A landscape with many valleys, sampled at points; each row gives a point and its height.
From any point a ball rolls to the lowest of the 2 points nearest to it. It stops when none of these is lower. Distance is the straight distance between rows; heights are no part of it.
Bisu h=7.06: [ 10 -14  30 -26   8  25  42  10 -35  -6  11   6  14 -17   8   9   0 -23
 -10  13]
zita h=7.71: [-10  -2  -6 -13 -13  -4  22 -30 -72  47 -21  27  -2  38  24   5   0  12
   3  54]
kugeg h=2.76: [-58  42 -27  -3  27  -2  22 -22  -3  33  26  -1 -39  48  -8 -19 -27  19
  10  -8]
fikig h=7.52: [ -2   2  27 -34   9  25  43  23 -67  58 -53  22  26  11  12  -1   9  12
  16  26]
zuv h=2.27: [ -3  -6  13  27  15 -33 -35 -19  17  18 -47 -29  -2  15 -60  11 -21  62
  11 -13]
tepos h=5.82: [ 24   8  35  29  -4 -20  11   3  13 -50  29   0  42 -20  10   3 -26   2
  -1 -35]
Gug h=4.28: [ 64  15   4   2  -5 -21 -42   9   2  22  20  35 -18   5  47   5 -25  32
  16 -11]
dage h=6.73: [ 27  20  30 -31   1  -7  17  28  51 -17 -35 -32  48   0  16   5   6 -19
  38   4]
lag h=2.75: [ 34  14  26  20 -22  65   9  -3 -19 -21  63 -22  -2  17  -6   1 -10 -38
  27  14]
Kerad h=7.91: [-25 -33 -23 -32   7 -42  54  -5  12  -1 -52   6 -15 -26   9  -4   9  32
 -17 -23]
rog h=1.29: [-19  -6 -21   7   2 -33 -32 -29  10  50 -18  -4 -26  42 -28   8 -22  41
  -2  14]
dem h=6.45: [ 40 -14  28  18 -21  24  17 -16 -22 -30  29 -13 -13  -4  41 -47   5  23
 -21  31]
fug h=3.13: [-11   4 -38  16   0 -15  -7 -21 -15 -17 -22 -22  -7  -4  56  39  16 -32
 -23 -15]
somak h=7.14: [ -6  10  19 -57   6  -4  20  26  42   2 -68 -31  10   8 -41  17  13 -17
  26  13]
fani h=1.19: [  7 -22  12 -30  10  13  -2  32  34 -18 -16  -1  -1 -33 -27 -19  35  -6
 -23  18]
Ras h=3.91: [ -2  12 -16 -67  38  -6  19 -37  28 -68  39  -9  24  11   3   7   0 -15
  13 -12]
Gano h=6.03: [-61  -6  -2   9  53 -14 -13  43  34  18 -19  31  10 -28 -37   7  37   9
 -13 -17]
nakin h=2.64: [ 32  42 -17  -7 -30 -29 -20 -16  -9 -21  -3  -6  -2   5   1  22 -54  13
  39 -43]
lev h=2.09: [ 37   6 -24 -45 -23  -5 -19 -18 -14  11  14  -7  -7  11 -16  51 -37 -26
  54   1]
kigol h=4.02: [ 18  11 -10  24 -26  -6 -27 -14   7  23  41  18 -23  33  37 -12 -26 -16
 -13  14]
Fav h=8.48: [ -2 -44  31  22  21 -37  36 -16  26 -11 -20  14  29 -19   7 -17  -1  69
 -26 -47]
suziz h=4.16: [ 12  23  20  26  45 -26  -5 -11  26 -11 -41   0  -5  13  42  12  11  75
  29 -31]
kozir h=4.45: [ 62   2 -22 -31   3   2 -66  25  10  28  -9  13 -22 -18  23  27  11   4
  33   0]
tumo h=7.33: [ -9   4   8 -32 -17  15  63  30 -65  47 -17   2   4 -11  33   2 -28  -8
  -9  -7]
vanen h=7.54: [-21   9 -28 -45  12 -32  18  -6  26  13 -55 -34  -4   5   0   5  -6  23
  22  -3]
zeko h=4.80: [ 22   6   3   9 -11  -3 -10  60  14  35 -38   8   0 -35  62  -6  20  20
  14   5]
dozed h=5.49: [ 56   5  40  19 -18  28 -15   8 -26   1 -50 -46  11  -2 -23  31 -20   9
  33 -10]
Sobim h=8.50: [ 10 -27  21   1  25 -36  17 -46   9  -3   7  34  33  20  45   9  -8  40
 -28 -24]
dotok h=4.25: [-47 -12 -30   3   6  18   0 -11 -10  14 -14 -26 -12   9 -17 -49  15  26
 -33  16]
pesa h=2.79: [ 20   9  -7 -57   9 -21  18 -37  -9 -35  17 -13  -7   3 -27  28 -18   8
  37  10]
fifat h=6.79: [ 17 -10  35  13   2  31  26  11 -57  -3  19  30   6 -15  41 -20  29  14
   2  44]
Domu h=2.68: [-19  19 -24  44 -29   7   5 -32 -49  -2   0   0 -31  24  46  36   5 -53
  -5  18]
pip h=0.48: [-21 -31   3 -31  14   2   2  25  24  -9  30  46  27 -19 -29  -2  52 -38
 -11  42]
tipe h=4.85: [  5 -15  -6   6  12  26  -8   0  13 -33 -14 -47 -35 -27  -7 -60  12  51
 -23  -2]
Tam h=0.82: [  4 -19   4  40   1  21 -69 -25 -24  54 -10  -6 -23  37 -28   5 -10  20
 -30  26]
kip h=4.96: [ -9 -11 -32 -26   2  17 -10  35  27  -3  47  -3  -7 -33   6 -33  -1 -36
 -45 -23]
zeg h=4.81: [ 32   0   0 -60   1  20 -49  28  45  18 -54  -3  42  19 -19  12  -5 -34
  -6 -32]
luru h=2.65: [  2 -10 -35 -22 -29 -41   7 -21  26  -6  50  10 -15   1  -8 -13  -6  -2
  24  37]
zuvo h=1.31: [ 34 -11  -8  -9 -30  -2 -36 -10 -27  -3  31  -5  -7 -22 -50   8 -58   3
 -12 -34]
pum h=7.24: [  1 -10  25  39  27 -19  -6   2  12 -48 -17  -4  22 -42 -16   1 -16  43
 -29 -66]
favi h=2.98: [  5   4  12 -40 -10  25  -3  -1  -9  55  27 -29  -3  32 -40 -24 -43  11
   7  22]
vam h=3.35: [-39 -12   5  28 -11  -9  34 -24  -1   5 -18  -9  21  24  -9 -50  26  32
  -1  48]
sose h=3.36: [-52 -33 -22  41 -26 -44  35 -52 -28  12  12  50   1  30   5 -15   4  -1
 -48  26]
meze h=5.20: [-22  -3  -9   7 -12  40  27  47 -30  -9 -39  15  -9 -42  25  10  48 -66
 -31 -19]
rinop h=2.42: [-54  40 -34   3 -15   9  43   0 -27   7  30 -14 -19  19  18 -18 -13 -19
  16   1]
lotur h=7.88: [  0   2  -1  28  -3 -42  -3 -27 -24  28 -38  29  -8  22  45  40   4  23
   4  21]
kelib h=6.42: [ -5   1 -17 -46  -3  43  18  47 -48  27 -30 -10 -56 -34 -24 -10   1   7
 -15  -9]
Miga h=4.71: [-27   3 -29 -79  45  19  15  -4  22 -19  28   0  -4  -6  -1  -8  19 -32
 -37 -18]
tifav h=5.01: [ -9  16  -5   8  -6  14   8  68  19   1 -67  -6  -3 -44  32   3  52 -26
  -7  -9]
tol h=4.82: [  0 -16   3  37  35 -17  -5 -24  16 -11 -22  22 -45 -13  17 -13  32  89
   9 -16]
Vadis h=3.02: [-10 -24 -46   1   3 -41 -37 -17  25  -6 -24   6  -3 -19   8  37  31 -20
 -20   7]
vik h=2.94: [ 14   1   3  40   5  11 -41 -26 -30 -28  13  -6 -44  -4 -18  31  24  -2
  15  31]
daruf h=3.66: [ -1  10  30  20 -29  14  25  -7  19 -11  56 -32  37  26 -23  -8 -20 -41
  19  18]
zev h=5.07: [-39   7 -10  38   6  21 -11 -15  31 -19  45  -4  23  21  15  -1  39 -57
   4  28]
rabon h=6.18: [ 19  20  40   7 -21  13  25  29  11  -7 -19 -54  17  -4  -4 -15 -20   5
  41   5]
lunir h=6.55: [ 18  12   3 -48  29  52  -9  35 -11  15  -4 -27 -22 -11  -3 -16 -18  11
 -17 -35]
Fer h=3.67: [ -9 -13  -6 -72   6  10  18 -14   6  15   0 -37  19  20 -59  -5 -26 -17
 -10  13]
deme h=2.43: [ 31   4  35  32  30  23 -56  14  14 -21  26  -2 -19 -17 -38   3  18  30
  22   9]
sokar h=2.47: [-14   2 -33   0   5 -53   7  18  41 -18   6  20  -2 -39  30  23  21 -15
  16 -16]
gam h=1.94: [ 27 -19  -2 -10 -26 -21 -11  12  17  -6  62  18   6 -28 -29  -5 -24 -15
   3   1]
bov h=5.18: [ 43 -17 -16 -30 -24  20 -67   1  26  -4 -61 -35  36   6  14 -13  -2 -11
 -30 -17]
Lukir h=3.04: [ -4   1   2  36 -35 -30  23  27   8  -5   6  24  20 -29  41  26  31 -35
  35  27]
Mif h=8.07: [ 13 -15   8  51  10 -48  -5 -61   6 -15 -16  52 -19  29  65  22  12  27
 -16  -1]
Luto h=4.39: [  1   0 -10 -53  14  10 -20  -1   2   6  -7 -15  28   9 -28  27 -33 -38
 -15 -43]
Pozas h=4.46: [-34  29 -22  30   6   4 -17 -55  28 -31  55 -11 -20  51  -1 -10  -8 -33
 -11   7]
vipum h=3.21: [-18   1   3  75 -18  27   0  19 -21   5   9  24   6 -12   9  24  36 -37
  12  17]
tosiv h=0.71: [ 34   9  11   6   9  61 -57  -1 -42  17  39  -6  -2  14 -33   2 -57   8
 -19 -54]
saru h=4.95: [ 62 -14  44   9  -7  10 -26  34 -11  29 -21  16  21 -16  -1  38 -15  -2
  18 -14]
Kag h=3.95: [-44  43 -16  52   6 -44  12 -41  32 -29  23   9 -40  38  -5   7 -19 -12
  19 -12]
Posu h=3.40: [ -2  19   0  14 -18 -56  18 -43  52 -15  37  28 -21  49  -3 -18 -29   6
  36  17]
lav h=1.56: [  2 -25  16  24 -17  20 -10 -25 -42  30 -10 -23   8  15  -1   1  -9  -9
 -43  25]
Gilor h=6.33: [-35  -2 -31 -39  24  27 -15  43 -13  41 -32   7 -34 -19 -49  21  15 -25
 -21 -24]
tul h=6.23: [-64 -10 -45 -27  36  -5 -19  31 -12  37 -44  42   2 -10 -18   6  47 -12
 -26  -4]
Zan h=1.95: [-64  20 -34  18   1 -35  44  23   0  -8  21  24  -6 -29  13  -8  15  -9
  23  -6]
Zur h=3.34: [ -5  41 -15   1  28 -34  -1  -9  10 -34 -25 -14  -9  -8  17  32 -23  39
  30 -67]
subel h=5.11: [-41   1 -43 -18  -4  20  23  41   3 -20  12   9 -14 -44   6 -30  44 -50
 -23   1]
kero h=2.13: [-34  -4  -5   6 -29 -28  47  11 -23  16 -25  18  55  10  10 -28  35  -7
  33  55]
muz h=2.24: [ -8  12  14 -12  22  -1  14 -36 -11  12  32 -14  -7  42 -21 -14 -44  32
 -11  -5]
Val h=1.85: [ 27  21  44  -4  26  49  -5  17 -17  -7  45 -16 -22   4 -47 -10  -6  33
  42  10]
muram h=6.90: [ 16  -4  42 -50   5  10  25   9  48 -20 -44 -20  70  21   6   2  14 -40
 -32  -7]
fekep h=1.23: [-38 -16   8   4   1   1  14  19  16  11  32  45  58   8  21 -29  50 -27
   8  55]
Nomaz h=1.26: [ 57  18  32 -17   0  74 -24   8 -25 -12  26 -30  10  15 -42  -6 -43  13
  36 -33]
Pulod h=2.32: [ 10  11  -2  45 -44  32  17 -13 -48 -20  55   3 -42  -7  20   1   1 -40
  -1  22]
gepaf h=2.61: [-23 -19   6  46 -18 -38  12 -44 -28   4   8   7  -2  11 -14  27 -28  -9
 -31   7]
teni h=5.73: [ 44 -37  -5  -6 -30  -6  10 -30   8 -48  20 -33  -5 -20   4 -58 -13  36
 -27  -1]
sumiv h=5.48: [-41   8   7  36  43 -24   4  15  34 -15  -4   3 -20 -30 -25  -4  28  53
  17 -15]
mak h=3.78: [-26  -7 -21  35 -36 -23  14  -8 -10  32  37  48 -29  17   8 -47 -21  17
 -21  32]
zibad h=2.89: [ -2 -29  18  44  21  41 -44  30  -5  13  15  26  -4 -31 -34  18  38 -16
  -7  14]
Pitav h=4.73: [ 18  20  33  53 -41  -7  15 -17 -14 -32  51  -2  21  14   0  15 -50 -41
  15 -28]
sefun h=4.61: [ 45   6  16  -8   5  20 -36  62  18  15 -34   0 -24 -42  -6   7  17  19
  26  -8]
nulu h=6.02: [ 33 -25  11 -31 -16   5 -19 -21  34 -35 -22 -28  77  12  27 -24  -1 -25
 -49  -2]

For each start below, name the point where the ball stops.
Bisu: pip
kelib: lev
vanen: Tam
Fav: Pulod
muram: muz
tifav: Tam
